Each row is a point on a landscape with many peaks, with its height.
A climber steps from a point to the highest of its 2 nearest points, and stops where none of them is higher. Distance is the straight distance between rows; heights are no part of it.
k604: [ 12   0 -19  11   7 -12 -36   2   5 -19  31 -15  24  26 -13  -1 -24  30
  -1   1   0 -33  30 -44 -17  -3  -5 -15  10  64  -4]  (h 462)
k244: [  8 -10 -19  -7  -7   7  -6  12   2 -44  -4  -7  11   6  -5 -12   1  21
   7 -35 -36  18  -6 -31 -40   6  21 -20  28  20  -6]  (h 172)
k898: [ 11  16  -2  -8 -20  10 -45   7  -2  20  10  23   0 -22  -7 -11  15  11
  -1  -6   3 -18  27  -4   9   9 -14 -13 -13  36   1]  (h 604)
k230: [ 27   9 -33  -8 -11   1  -1  19  26   1  23 -22  34  32  -3   3   6  13
   2   0 -12  -3  20 -13   6 -19  10 -40   9  21   5]  (h 397)
k389: [-10 -36  -2  26 -13 -10  -8 -37 -34  37 -12  -9 -35 -15  -6  -8  -6 -13
  -9 -25  10  -6  -6 -14  22  22  -3  -1   3 -47 -24]  (h 605)
k529: [  3 -12   7  -6 -18  33  32   2  12 -18 -30 -37 -35 -12  28  -8   3 -24
 -18  25   6  38  26  -1  20  -5  29  17  10  -2  -6]  (h 390)
k337: [  3  -4 -23  36 -28   7 -52 -18 -18  38   0  11 -18 -23  -1 -13  -5   8
 -18 -18  13 -34  44  -8  20  10  -8  13  -9 -16 -22]  (h 303)
k833: [ -4  26  -6  15 -17 -37 -21   0   0  -8  10  21   0 -11  -7 -20 -15  19
  -2 -35 -16 -10  -9  -1  -6   0 -14   5   2 -43  -5]  (h 692)
k713: [-11 -36  26  -5  -4  -2  -5  13 -21  -1 -26  12 -13 -22  -3  -7  19   9
   1 -28  -7   7 -21  -9 -10   2  -7   7  -4  -6 -18]  (h 284)
k119: [  5  -2  -6   7  -9  15 -15  -7 -33  31 -13  -9 -10 -31  24  15  -4 -12
 -22  11  15 -14  14   9  33   5  -5  37   4  13 -28]  (h 271)
k576: [ 24 -23   8 -35 -29  37   3  21   2  26 -29  11  -8 -15  29  -2  63  -9
  10  11 -16  35  34   7  22  14   8 -36   6  12  13]  (h 304)
k990: [-25 -15  -8  14  24  -9 -33 -13  -6   1  16  39   2   0 -28 -28 -25  26
   9 -26  17 -43   4  -6 -28  15 -18   8 -19  13  -9]  (h 731)
k300: [-38 -13 -14  30  40  43  -1  -9  -1 -15  27  21 -32  21 -35 -16 -36   5
   6 -16  29  -9   6  28  -8   4  -1  33 -32  -4  -6]  (h 525)
k481: [ 23   4  16   0  16  -7 -30   9  10   6  15 -17  26   9   4  10  -8   9
   3  12   9 -13   6 -34 -11   4 -19  -3  26  68  13]  (h 498)
k264: [ -2  17  23  -2  23  -5  20  25  -1   4 -30  10   6  19  33  18  -4  -4
  -6 -25 -27   0 -33  -7  -9   6  22  29  41  12 -16]  (h 545)
k323: [ -1  -5  -5  22 -12 -18 -19  -5   6 -46  28  11   2   3 -21 -23 -28  26
  -2 -20 -20  -5  -3 -22 -39  -7  -3 -22  -3 -12   4]  (h 442)
k155: [ 15  25  -2 -23  21  -3   4  14 -14  31 -16  16  18 -33  -4  -4  16 -27
  24 -13 -25  14 -12  20 -14  13   1  -3  15  -2  26]  (h 756)
k298: [ 27  -1  -8 -16 -23   4 -13   9  12   9 -13  -3  -2 -11  18 -11  34   7
  -1  13  -7  31  27 -15  26  -5   8 -39   9  16   6]  (h 332)
k578: [-24  21   5  13 -24 -18  -1  18  11   0   1  22 -17   0   7  -8   9   1
 -17 -28   1  -4   3  19  20  -7  -8   3  -2 -45 -12]  (h 650)
k427: [  4   0   7  24 -11  35  16   2   3   6 -18 -18 -21 -17  24 -11  -1 -35
  -3  -4   9  20  53  13  15  10  27  22  11 -11  -4]  (h 368)
k766: [-29  -6   4   7  16  20  52  -4  25 -25   8 -24 -11  22 -22   1  -6 -21
   8  -3   4  35  -7  10 -30  -7  20  -2 -28 -55  34]  (h 404)
k943: [  5   2  30 -17 -26 -30   0  27   1 -26 -28   0  -2 -10  26   9  23  17
 -11  24  -7  11  -9 -27  11 -19 -12  -3  15  28 -11]  (h 551)
k586: [  2  -6  17  -9  24  -3  29  15  21 -16 -14 -10  31  44  14  16   4   4
   7  -5 -18 -12 -18 -29 -25  -2   6  -2  32  35  -7]  (h 36)
k482: [ 11  12 -24  26  25 -35 -11 -21 -20 -22  19 -24  21  11   0  -4 -42  10
  -4  -3  -9 -10 -20 -16 -17   5   0   7  26   2  -7]  (h 558)
k569: [ -6   3   5  10   5 -16  14  -5 -26  40 -14  15   8 -14  19  12   6 -10
  -3 -40 -10 -12 -30  13   7   9   1  28  40 -33 -16]  (h 251)
k655: [ -1  13  -6   0 -10  40 -33  14   7  11   1  27 -12 -22 -19 -30  22   4
   5  -6  -9   5  48   8   5   5   1 -11 -38  20   2]  (h 640)
k531: [-21  14  -7 -32 -28  30 -13   5   6  18  -6  27 -12   1   9   1  48  -5
  -9   1  -9  15   8  27  32  10  -3 -13 -36 -24 -13]  (h 701)
k759: [  8 -20  11  26  -1 -27 -41 -17 -13  34   3   8  21 -19 -13 -18  -6   5
   4 -25   9 -45  24 -20 -12  19 -12 -15  11  -4  -8]  (h 612)
k859: [ 11  13  -7 -37   0  28  41   1  13  -8  11 -23  11  23 -11  17  27   1
   3  46   3  20   2  15   8  -6  16 -22 -28   4  14]  (h 281)
k870: [-11 -15  39 -29  11  -7  28  18  15  16 -23  16  22   9  -7  -5  25  -5
  16  -3   1 -11 -26  -3 -26  -2  -6 -18   1  -5   7]  (h 143)
k820: [-11   1  23 -31 -10  14  17  31  -2 -28  -8   4 -26 -13  -4  10  30  13
 -10  40 -10  36 -16   3  -2 -12   3   8 -30  35   9]  (h 314)
k819: [  5  -3   2 -25 -47   0  -7   5  22 -13 -13   9 -36 -11  14 -14  35  22
 -19  70  14  39  25  15  38  -5  -9 -18 -26   3   1]  (h 295)
k93: [  2 -36  17 -28 -20  12   5 -13  -1  28 -33 -20 -18 -18  18   2  39 -21
 -14  33  14  19  15  17  27   0   5 -16  -1 -17  -1]  (h 212)
k568: [ 15  -1  10 -10  13 -27  10  16  34 -38   3   5  25  19 -12   9   7  32
  22  11 -17  13 -29 -14 -48 -16   0 -17  13  33  45]  (h 6)
k745: [  6  14 -17 -21   1  -9   6  10 -41 -19  20  11  -3  -6  11   7   4  12
 -22  -2 -22   6 -43   2  10   3  -9   9  -9  20 -16]  (h 601)
k449: [  3  18  -4 -25  12   6  25  14   9  -1   8  -7   9  10  18  16  18  -4
  -1  21  -7   2 -25  16   2 -15   5  -1 -14   8   6]  (h 264)
k934: [-21 -12  22 -13   4  11  18  -8   0   6 -26  -3 -25 -30  -9  -7  22 -34
   3   5  15  24  11  16  -3  -1  -7  10 -31 -15  12]  (h 367)
k920: [  2   5 -10 -19   2  12   1 -17   1  26 -16 -14  -3 -21  -3  14  13 -17
  -4  53  31  -5  10  15  35  -1 -18   7 -30  22  -4]  (h 327)
k442: [-40 -28  31   6 -24  36 -16  19  24  16 -27  19 -27 -14   6 -12  24  -2
  -4  11  29   8  49  -1   1  -7 -12  27 -46 -11  -4]  (h 336)
k306: [  6  -1  -4  12 -27  30   4   2  10  32 -19 -16  -6  -2  29   0  20 -22
 -10  -7   4  10  51   5  41  15  25 -12  17 -26 -15]  (h 348)
k863: [-29 -17  25  -5  33  29  40  -5  -2  48  -4   2 -11  10 -13  -2   6 -27
  10 -12  14  12  -1   9   0  20  11  14 -16 -41  14]  (h 420)
k268: [-33   9  11  38  40  36   0 -11  20  -2  17  30 -37  12 -28 -12 -39 -12
  17 -34  25 -12  14  22 -15  22  15  17 -16 -21  23]  (h 550)
k991: [  2  16 -12  -1  -1   1  29   7  19 -25   7   8   2   8  -4  -7  -5  -2
  16 -24 -35  19 -14   9 -24 -14  15 -19  11 -21  13]  (h 766)
k308: [ 26  22  -6   4 -32 -38 -55   6 -22 -14  18  16  14 -18  -2 -17   1  27
  -5  22  -5 -15  -6 -37 -24   6 -19  -8  -1  22  19]  (h 444)
k923: [ 13 -30   0  -4 -42 -27 -34 -43  -9  37  -6   0   7 -15   7  -3   9   2
  -3  22  31 -32  26  -9  24  -7 -33 -20 -18 -10 -26]  (h 565)
k49: [-13  20  13  14  24 -11  13  -7  -7  38  -3  20   1 -18  -1  -1  -5 -25
   4 -28   1   3 -27  27   6  17  -5  24  12 -57  10]  (h 234)
k102: [-16   5   2   3  -1  33 -24  21 -26   4  -1  25 -23 -27   3  -3  11  -2
  -5 -14 -11   8   6  12  16   8   4  30 -25  18 -21]  (h 660)
k172: [  1  -3 -20  30  14  28  49 -11  30 -25  25 -35   4  35 -16  15 -26  -4
  16   0  -2  13  -1  25 -13 -26  23   0 -13 -40  29]  (h 426)
k571: [  2  47 -16   6 -14 -31 -12   7   4 -26  28  34   8 -16  -8  -2  -8   8
  -3   0  -7 -20  -6  23  -6  -5 -22   7 -27 -23  19]  (h 745)
k209: [ 46  22 -28 -25 -27 -12 -21  20   5   6  15 -11  16  19  13   2  23   9
  -5   7 -10  28  18 -22  15  -7  -2 -39  22  39  14]  (h 365)
k622: [ 12   6 -17  13 -12  14 -31  35   0 -39  15   2  10  20  -1 -13  -9  22
 -14 -39 -31   0  16 -27 -19  20  18 -15  43  38  -5]  (h 152)
k723: [-10  11 -36 -16  16  23  -2 -20 -44  31  11  10  -4  -4 -14   0   0  -8
 -12  -4   3   2  -8  20  28   8  -1   8 -23   2 -25]  (h 638)
k411: [-13 -55  21   5 -11  -8  21 -27 -23  11 -41 -25 -13  -4  22   4   1  -3
 -20  -1  16  -1  -3 -17  23  -3   1  13  15  -5 -35]  (h 474)
k388: [ -6  24  23  -3 -23  -6  -3  26  12   1 -13   1   2 -13  32  -6  23  -9
  -7  -8 -11  -6   8   1  17 -10   1   6  13 -12 -11]  (h 617)
k434: [-12 -29  -1 -30 -13  13  11 -42   3  24 -28 -41 -20 -13   0  17   3 -47
  -4  30  41  12   8  33  50  11 -17   4 -14 -33 -19]  (h 270)
k933: [ 20  11 -10   9 -31 -51 -17   4  13 -35   7  -7  10   3   1 -18 -10  14
  -4 -10 -24   7   6 -29 -23 -20 -10 -23  11   0   8]  (h 477)
k653: [ 11 -13 -29   3 -12  -3 -12   1   2 -21  21 -17  16  24  -1  -9  -9  28
  -5  -4 -15 -16  11 -38  -2 -12   0 -34  10  27 -13]  (h 429)
k292: [ 24  29   4  -7  13 -19 -14  17   5  17  12 -13  22  17  -4  24   5  16
  11  46  16 -10  -3 -15  11 -12 -26   5   9  55  33]  (h 533)
k781: [ 38  42 -22   0 -10 -18 -13   5   7 -27  12 -33   4 -18  -2   8  -5 -11
  -2  13 -16  36  10  10  -5 -10  -1   7  16   9  39]  (h 759)
k184: [-20 -11  20 -15 -14  19  -9  -2  17  14 -20  13 -28 -34  -2   2  22  -6
  -1  28  22  15  34  21  -2  -2 -16  15 -41  15   2]  (h 349)
k684: [ 39   4  -3 -35 -13  -2  10  -8   9  31 -17 -38  22  -3  16  22  26 -18
   7  51  11  18   1 -10  37   0  -6 -13   8  32  19]  (h 177)
k981: [ 18 -23  29 -38 -24  21  16 -11  11  28 -26 -18  -3  -9  15  23  47 -26
   2  65  24  20  23  -2  35   5   2 -21  -4  18  14]  (h 196)
k105: [ -6   9  28   8  44 -14 -15  11  24 -25   6  31  14  15  -7  -3 -29  15
  19  -7  25 -57   0   8 -31   9  -7   4  11  29  19]  (h 626)
k540: [-31   0  -5  19  23  29   8  10  21 -38  28  33  20  52 -17   9 -21  49
  16 -39 -17 -16 -19  18 -16  12  26 -16   8 -11   1]  (h 174)
k744: [ 11  -6  -3  51   9   7  18 -29  -5  42  -7 -40 -12  10   0   6 -36 -20
  -8 -30  -1   3  24 -10  32  16  24   6  26 -13 -14]  (h 540)
k803: [ 47  -2 -22  -3  15  -8  -5  -4 -27  37 -12 -45  29   1  10   5  -5 -20
   4   3   0   9   9 -32  20  17   3  -6  46  45   3]  (h 704)
k714: [-16 -16 -16  10  17  14   2 -10 -20 -54  31  13  -1  18 -18  16 -38  45
  -2  15   6 -15 -28  26  -6 -21  -5  17 -26  17 -29]  (h 514)
k666: [  7 -51  26  -1 -10 -26  -1 -22 -25  24 -27  -3   1 -30  15  17  12   4
 -13   6  12 -36  -5 -19  18  -8 -15   3  17  -6 -29]  (h 500)
k5: [-16  27 -41   0  40  23  10 -18 -25   8  29  19   3   5  -9   9 -27   4
   2   9  14  -1 -21  37  22   8  -2  23 -27   4  -6]  (h 602)
k730: [  4  31  14  -6   1 -14  19  14  30 -13  18   4  16  -7 -11  -3   4  -8
  17  16  -1   2  10  15 -24 -15   0  -8 -22 -20  34]  (h 87)
k543: [ 15  18  12 -26 -26  -5   6  38   0   2 -13  -7  -3  -3  50  18  23  -8
 -16  24  -5   7 -12  -2  34 -15  -5  20  31  15  -4]  (h 583)
k188: [  0 -28 -23 -36 -26  -3  -3 -58   1  13 -16 -29 -24   1 -19   7 -15 -40
  -9  37  17   9   2  27  47  11  -5 -25 -13 -32 -27]  (h 249)
k35: [  3 -33  22  -1 -13 -13  27   0 -13 -25 -44 -12 -27 -25  40  -9   7 -16
 -23   8  -5  31 -13  -5  -1 -12  23  25  22   2 -22]  (h 436)
k787: [ -2 -22 -10  14 -26 -25  34 -11  12 -42   0 -25 -12  26  10 -10  -7   9
 -11  -4 -21  10 -19 -11  -4 -35   5 -21   9 -31 -21]  (h 668)
k704: [-10 -16   7 -17   9  14  31 -26   5  39 -25 -41  -7   4  21  24  11 -40
 -13  34  35 -13   4   8  38   9   4  18  -8 -28 -20]  (h 288)
k43: [ -3  -8  -9  25  32  13  17 -17 -21  13  -9  -3   0   2 -12  -3 -19  -2
   6 -28 -11   6   1 -19  -1  20  16   1  26   8 -21]  (h 231)
k2: [  7 -43 -11  -7 -43 -18 -53 -46 -40  29   3   4 -10 -25   3 -12  18   3
 -10  30  18  -7  -5 -17   3  13 -14 -13 -20 -22 -19]  (h 603)
k466: [  2   7   7 -17   3   3  18 -30  23  28   2 -29   3  -3   4  14   6 -38
   4  43  28 -12  15  11  27 -12  -7  -3  -8 -12  -3]  (h 306)
k855: [-38 -26  17  -5   6  35  23  11  38 -18   5   5  -9  43 -20 -14  30   1
   9   9  21  11  13  -4 -13 -15   7  -7 -53 -31   5]  (h 311)
k41: [  1 -52   5  12 -38 -21 -28 -30 -19  42 -28   8 -11 -25  20  12  18  -4
 -10  -5  30 -32  21  -7  17  -5 -18  -8   9 -43 -19]  (h 531)
k245: [ 15  -6   2  12   2   1 -31  -8 -11  62  -6  17   8 -33  -2   4   8  -2
   4 -35   7 -41  26   1  -1  17  -1  -3  12 -11  11]  (h 654)
k223: [-11  -1 -28 -36 -11  32 -11 -19 -29  29  -1  31 -15 -15  -9   7  34   3
  -9  -6  -6   6 -11  26  38  14 -13 -12 -30  -6 -30]  (h 671)
k577: [ 12  24 -29   1  -5 -38 -21 -16 -49 -24  32  -6  10 -13   0  -7 -18   8
  -3   8 -12   0 -29 -20 -18   2  -2   4   6 -17  -3]  (h 517)
k192: [  7  23  20  27   5 -16  19   8  41 -14   8 -28  19  23   1   4 -21 -12
  16  -1  -9   5  16  12 -29 -28  15  -9   6 -34  25]  (h 73)
k385: [  2   9  -4   1  -4 -11 -30  17   3 -53  25  32   3  -3 -26  -5   5  33
   5 -12 -26   5   2  -4 -40   2 -12 -21  -9  27  23]  (h 410)
k53: [-39 -35  44  33   9  -2 -17  -9  27   8 -13  18 -11  15 -18 -14 -14   3
   8 -39  26 -35   9 -22 -17  20 -13  -1  11 -12  -8]  (h 489)
k419: [-27 -17  -3  24  22  30  25  -8  21 -23  22  -3   6  25 -12   5  -6  11
   5   4   6 -12   6  -4   2 -19  12   0 -23  -5 -10]  (h 476)
k50: [ -9  -2  -7  45  32   8 -21  -6  27 -21  22  23 -19  14 -37 -14 -44   6
  18 -36  12 -25  18  10 -37  19  11  -1   4  -2  12]  (h 584)
k82: [  7 -20  -6  22 -25   4 -16 -12  -5  34  -9 -11  -2  -3  15 -11  -1  -5
 -19 -20  20 -17  38 -13  42   6   2  -3  11 -15 -26]  (h 324)
k894: [ 25   5 -38   3  10   1  38   3   4 -11  12 -38  19  55  26  21 -18   3
   1 -11 -29  20 -28 -16   2 -10  35  -1  38   6  -7]  (h 611)
k463: [-26 -14  25 -14   7  29  37   1   6 -17 -15 -10 -30   1 -14  -1  17 -35
  14   4   1  32 -17   7 -21  -4  17   3 -30 -25  16]  (h 385)
k252: [ 12   2   0 -17 -49 -36 -16  22   8 -32  -5   9  -3  -7  23 -18  23  25
  -5   4 -28  19  -1 -23   1 -21 -18 -24  21  -4  -4]  (h 515)
k764: [-18  -8  13  17  28 -14 -28  -8  19 -23  16  37   9  18 -26 -16 -37  31
   7 -31  21 -62  -1  -8 -45  24 -14 -23   4  25   7]  (h 678)
k406: [  3  21 -39  20  27  10  21   9   1 -28  22 -17  21  40  14  21 -35   7
  12  -6 -20   7 -25   8  -5 -10  18  11  27   8   8]  (h 576)
k868: [-17  -2   7 -24 -14  28  28   6  34  -8   9  -9  -3  27 -20  -8  38   2
  10  34   8  24  14  19  -4 -19   9 -36 -45 -27  16]  (h 297)
k720: [  3 -29 -22   8 -34 -19 -32 -43 -49  20  -3  -9 -12 -17   1 -18  -3  -4
  -9   0  -1  -9 -12 -20   3  10   4  -6  15 -37 -26]  (h 648)
k959: [ 45  25 -35  -9  -9 -14 -26   4 -16  -6  10 -39  -9  -9  12   4  -7 -16
  -7  27 -11  43  14 -14  22  14  -8   6  31  31  32]  (h 826)
k71: [-51 -45  39  27  11   6  19  -8  21   5  -5   9 -23  24 -27  -6   0  -4
   8 -28  37 -20 -14 -17   1   5  -5  17 -15 -18 -13]  (h 464)
k953: [ -4  -3  37   6  -1   5  38  17  39  -4 -19 -10  11  31  28   1  -6 -12
   2 -10  -6 -12   5 -30 -21   4  28   6  29  -1  -7]  (h 49)
k363: [-13  10  33  -8 -15   8  16   6  28 -26 -15  -8 -31 -25  -2  -2  17   3
  -6  52   0  44  11   5  -7 -14  -7   2 -37   7  26]  (h 329)
k191: [ 32 -26   3 -32  -7 -24  22 -23  -6  18 -40 -33  -5 -19   4  -2  23 -24
   5   6 -11  20 -18  -3  -1  -8  -4 -22  18  -5  10]  (h 137)
k504: [ -6  -6 -13   8   6 -15  29 -16   1 -21  11 -14  -8  20 -13  -9 -17   3
   5 -11  -5  20 -27  -1 -14 -16  -4  -8  -1 -40  -4]  (h 710)
k190: [ 13  40  -5  18  14 -35  -2  13  -2 -30  18   6  21  -6   2   6 -43  -2
  12  -5 -15  -5 -32  18 -32  -1 -13  33  25  -8  15]  (h 510)
k225: [-14 -24  45  15   7 -27 -12  -3   0   8 -29  21   7  -8  -7   3 -20   7
   4 -33   8 -55  -6 -27 -20   9 -25  10  32   0  -9]  (h 527)
k906: [ -6 -30   6  34  11  -4  17 -33  -4  54 -14 -16 -12  -1   3   8 -12 -27
   1 -23  21 -13  -1 -10  24  16  -1  12  29 -30 -16]  (h 570)
k728: [ -9  24 -11  -3   1  -8 -18  16 -37 -19  12  23 -24 -43  -1   0  -1   1
 -26  -1  -6  12 -21  16  -2  11 -15  40 -27  14 -11]  (h 632)
k675: [-12  -4  -2  20   2  12   5 -11 -30  10 -15   0 -15 -31   1   6 -14 -16
 -13 -17  -6  -2  -3 -16  12  14   7  30  15  -2 -28]  (h 252)
k517: [-35 -36  11  26   6   8  16  -5   9  24  -7   3 -31  14 -21 -10   6 -22
  10 -23  18  17   0  -8   9  10   8   4 -10 -49   2]  (h 441)
k922: [ -9   2 -10  12  -2  21 -19  13  -2 -14   7  18   7  13 -15  -9 -12  18
   6 -42 -20 -24   8 -12  -9  15   0  -3  13  23 -16]  (h 138)
k635: [-15   4 -20   2  31   9   6   9  -5 -10  21  31  23  28 -14  -5 -14  30
   6 -31 -13  -9 -28  22 -15   0   2  -8   3 -21   0]  (h 192)
k397: [ 34  10 -31  -4  18 -17  16  -7 -12   6  -1 -38  35  35  18  12 -19 -11
   6   7 -17  15 -15 -25   3   2   6  -5  35  28   2]  (h 651)
k64: [ 13 -13   0 -16  23 -27  16   4  16 -33  -3  -3  35  28   4   6 -16  27
  17   0  -5 -13 -42 -20 -40 -15  -6 -11  17  17  -4]  (h 22)
k239: [-13  -2   7 -29  -7   9  26   6   9  20  -3   5  12  22   5  12  22  -3
 -13   4   2 -16 -22   3  29 -13 -10  -2  -7  -5 -24]  (h 250)
k997: [-15 -13   4  18   5  22 -31   0 -17  15   1  37 -13 -18 -21 -21  -2  16
  -7 -20   5 -20  17   5  -5   9 -10  23 -31   9 -20]  (h 689)
k700: [ -4 -12   0  23  27  12  40 -33  10 -31  28 -20   8  30 -10  16 -36   3
  13  30  21  -7  -8  22  -9 -33  15   5 -17 -16   7]  (h 450)
k177: [  5  15  -8   9  38 -16 -30  -3 -22  13  20  33  14  -5 -22 -18 -31  18
  21  -8  14 -43 -14  14 -27  12 -14   0  -9  11  14]  (h 786)
k48: [-13  23 -32   9  18  26  14 -14   3 -22  34   5   2   7 -10  24 -22   7
   0  38   9 -10  -5  46  13 -21   0  22 -34   1   5]  (h 572)
k160: [  7  39  -7  12  16  -6   2  31   9 -42  32   0  26  15  30  29 -27  11
  -6   5 -18  -6 -31  11  -7 -16  -3  35  19  12  13]  (h 542)
k683: [ 20   8 -26  -1  29 -16 -13  -4 -30  -8  28 -24  28   4  -2  14 -35   4
   3  26  -3  -5 -36 -20  -8  -5 -13  16  13  40  -1]  (h 599)
k51: [-53 -10   3  21  31  38  18  -2  20 -16  20  19 -21  36 -19  -1 -28  23
  -1 -20  26 -24   4   4   9  -6   1  19 -32 -21 -27]  (h 503)
k38: [  7  12  30 -30  30   0  14  21  22  16   7  19  34  11 -11  -7  14   2
  32   0 -12  -8 -10   3 -20  -5   0 -25  -4  23  31]  (h 125)
k145: [ 21  23 -16 -16  15  -5 -13  -3 -26   6  18 -25   9   3   2  32  -8  -1
  -8  43  15   4 -27 -15  17   3 -19  26  -2  60  13]  (h 566)
k931: [ 21  14   9  22   6 -26 -46   2  -2  11   3   8  32  -8 -10 -18 -28   1
  10 -20   1 -39  25 -22 -27  19  -7 -10  24  33  16]  (h 564)
k189: [-19  23   7   6  34  -3  10   9   9  10   5  23   7   1 -14 -13 -18   3
  15 -29   2  -6 -14  23  -6   3  -2   4  -1 -40  13]  (h 214)
k259: [-21 -18  25  -6  14   2  13  25  -6 -22 -18  24 -30 -29 -10   2  18   8
  -9   0 -10  28 -24  13 -18  -5   3   1 -26  14  -8]  (h 299)
k799: [  2   9 -23   6  21  -2   1 -12 -15 -46  44   0  14  19 -18  20 -17  37
   3  33  -2   1 -36  34   2 -32  -4   3 -22   8   8]  (h 541)
k937: [-30  -3  16   4  15  26  16  22  29 -11   6  35  13  34 -15  -7  -6  25
   8 -47 -11 -22   3  -9 -18  15  13 -16  15   3 -12]  (h 156)
k325: [-12  27   5  20   3   6  23  -2  17 -36   7 -13 -18  -5  -4   1 -20 -17
  -3   5  -8  19  10  20  -6  -7  16  25  -5 -28  11]  (h 294)
k782: [ -8 -12 -12 -22  27  -6  16   7 -13 -13  15  38  33  24 -19   0  -1  32
  21  -6 -12   1 -54   7 -19 -11 -12 -20 -11   1  -3]  (h 175)
k367: [  7  10   2 -21  12 -13  12  21 -41  11 -17   9   7 -17  28  16   5 -10
 -13 -14 -28   9 -49   3   1  13   4  16  24  13  -5]  (h 574)
k371: [ -8 -37  21 -55 -30  13  31   5   9  23 -37  -9 -14  10  30  18  45 -27
 -14  27  15   5 -15  22  28   8  20  -9   1 -35 -11]  (h 226)
k877: [-24  26 -13  -3 -27  30 -23  13  23  22   5  26 -26  -5  -3 -21  19  -2
  -8  -6  -1  15  33  22  16   4  -4   8 -47 -21  -2]  (h 673)
k416: [  4  10 -12  23 -16 -11 -49 -17 -31  29  -7   4 -16 -44  14  -3  -9  -2
 -15   5  20 -22  32  15  17  10 -19  39 -26  -5  -7]  (h 287)
k421: [-19 -25  23  -2 -10 -10   6   4 -17  26 -32  19   2  -9  19  11  31  -1
   6 -38   6 -14 -11  -6   1   7  -5  -3  23 -31 -26]  (h 268)
k291: [-19  23   9   7   2  18   9   0  14 -34   6 -10 -40 -27  -4   0  -8  -5
  -4  31  10  28  22  27  -5 -16  -4  28 -45  -5  17]  (h 313)
k250: [  8  19  -9 -24  30   9  24  15  -4   0   1  12  11   2 -12  11  16  -8
  18 -18 -43  36 -29   9 -22   9  18 -10  11 -13  18]  (h 829)
k982: [  8 -16  18   8 -27  -4  37   1   8   2 -38 -34 -25 -15  49  -6  10 -38
 -11   9   7  28  12  -5  13   1  31  25  41 -21  -4]  (h 413)
k488: [ 21  16  -9  -1  -5   0 -23  10  -8  49  -1   5  23 -23  -4   3  21 -27
  19 -30 -12   0  15  13   5  18  -1 -12   6   5  26]  (h 702)
k688: [-48 -26  29   0 -18  46   8  13  23  -2 -14   2 -28  16   2 -17  31  -4
  -9  -9   5  20  32   0   3  -5  11   7 -41 -27 -17]  (h 323)
k226: [ 10  15 -18  46  22  -5 -14  -3  13  -3  18  -7   3   1 -34 -24 -44  -4
   2 -42  -3  -5  32  -3 -27  12  21 -15   9  -7   9]  (h 622)
k624: [ 14  53 -23  18  -6 -11  -5   1   4  -9  25 -12   9 -14  -4   9 -25 -10
 -11   8  -7   6  28  17  14  -2  -4   8  -9   7  14]  (h 707)
k265: [ 32  13 -22   1   4  16 -11   1 -21  28  -4 -30   1  -6  12  18  -4 -31
   0   4  -6  23  30  -6  21  16  12   9  28  31  13]  (h 757)
k978: [ 17  23  25  18 -14  -8  26  24  46 -23 -16 -38  25  30  27   5  -5 -15
  -6  11  -7  -4  26 -15 -20 -16  25   2  25  -6   6]  (h 61)
k149: [  3  -7  11 -28 -26   5  29  12  -3  31 -25 -11  -2  17  35  11  35 -15
 -13  -1  -1   7  -9  10  29   0  22  -5  16 -27 -31]  (h 236)
k104: [ -4 -37 -10   7   8  16  -4 -13 -19 -47  -7  -1  -7  -1 -19 -17  -3  21
  -9 -23 -18   9  -4 -35 -26  10  13 -12  10  33 -23]  (h 191)
k485: [ 13  30 -17 -20  27 -26 -13  -1 -18   8  34  31  27  -4 -17   0 -14  26
  21  16  15 -20 -19  15  -8  -7 -20  -4 -16  25  24]  (h 853)
k475: [ 25  14   2   8  -6  -9 -61  20 -11  21  10  18  29 -15  -1  -7  -1  18
  -7 -16  11 -49  35 -24  -2   4 -14  -2   8  47   9]  (h 568)
k526: [-10 -14  11 -41  17  -4  20   7   1  -8   1  20   3  10 -22 -11  30   7
  17   2 -14  14 -36  14 -20 -11  -5 -30 -28  -3   4]  (h 158)
k303: [ -1  56  -6 -18   6 -25 -16   7  -7   2  17  28  15 -21 -18   8  -1   9
   5  29  16 -20 -18  40  -4 -14 -29   9 -33   1  26]  (h 793)
k366: [ 23  11 -14  -9 -39 -41 -48  -5 -48  -1  13   1  14 -20  20 -19   2   6
  -2  23 -24   9 -27 -31 -19  13 -13  -7  14  -2   3]  (h 475)
k598: [  7   4   4  -1 -36  -1 -10  -1   9 -27  -4  -1 -37 -25  -9 -10  17  24
 -15  52   5  53  19   6  15 -14  -6   2 -35  28   9]  (h 312)
k131: [ 30  23  -7  -8 -19 -30 -32  15 -10 -27  27   9  13   0 -20  10   4  40
   6  17 -15   1 -17 -10 -17 -15 -22 -17 -10  34  23]  (h 415)
k409: [  9  39  11  -5  24  -1   3  30  41  -1  14  12  30   3 -14  -6  -7   1
  21  -9 -23  -9  14  15 -26  -2   2 -24   8   2  38]  (h 105)
k660: [-14 -43  15 -11 -27 -21  21 -14 -36 -10 -41 -20 -33 -14  39  18   5 -17
 -32   8  17  19 -32   7  18 -18  -1  21   7 -21 -32]  (h 455)
k182: [ 25  30 -10  33  22 -22 -12   5  14   3  12 -16  12 -12   1  -3 -40 -15
  -3 -22  -2 -15  21   6  -4   1  12  11  19   7  12]  (h 663)
k329: [ 44 -16  -8 -45 -29 -21   9  -7  -2  22 -21 -31   4  -8  22   4  36 -10
   3  28  -9  33 -16 -10  17   7  -4 -28  29  28  20]  (h 157)
k914: [ -7 -12 -20   6  24  27  10  -2 -32 -22   7  -9 -11   8  -8   5  -8   5
   3 -14 -21   9 -15 -20 -12  11  23  13   9  39 -19]  (h 210)
k118: [  2   7  34  13  20 -20 -14  -4  17   2  -8  16  11 -11 -19 -14 -24 -16
  17 -28   9 -49  16  -5 -28  12 -10  -3  20  15  18]  (h 575)

Where does a climber stop that starts at each point below?
k933 | k485
k191 | k959
k576 | k683
k704 | k959
k688 | k959
k119 | k720
k517 | k485
k329 | k959
k264 | k485

Call two points neighbours if one is among the 2 nearest of the other. Go from one point of each pair to the other, from neighbour to neighbour, staying as high as possible. Name the lowest point that can't be avoided.
k531 / k250 | k931
k959 / k485 | k385
k720 / k363 | k922
k959 / k683 | k190
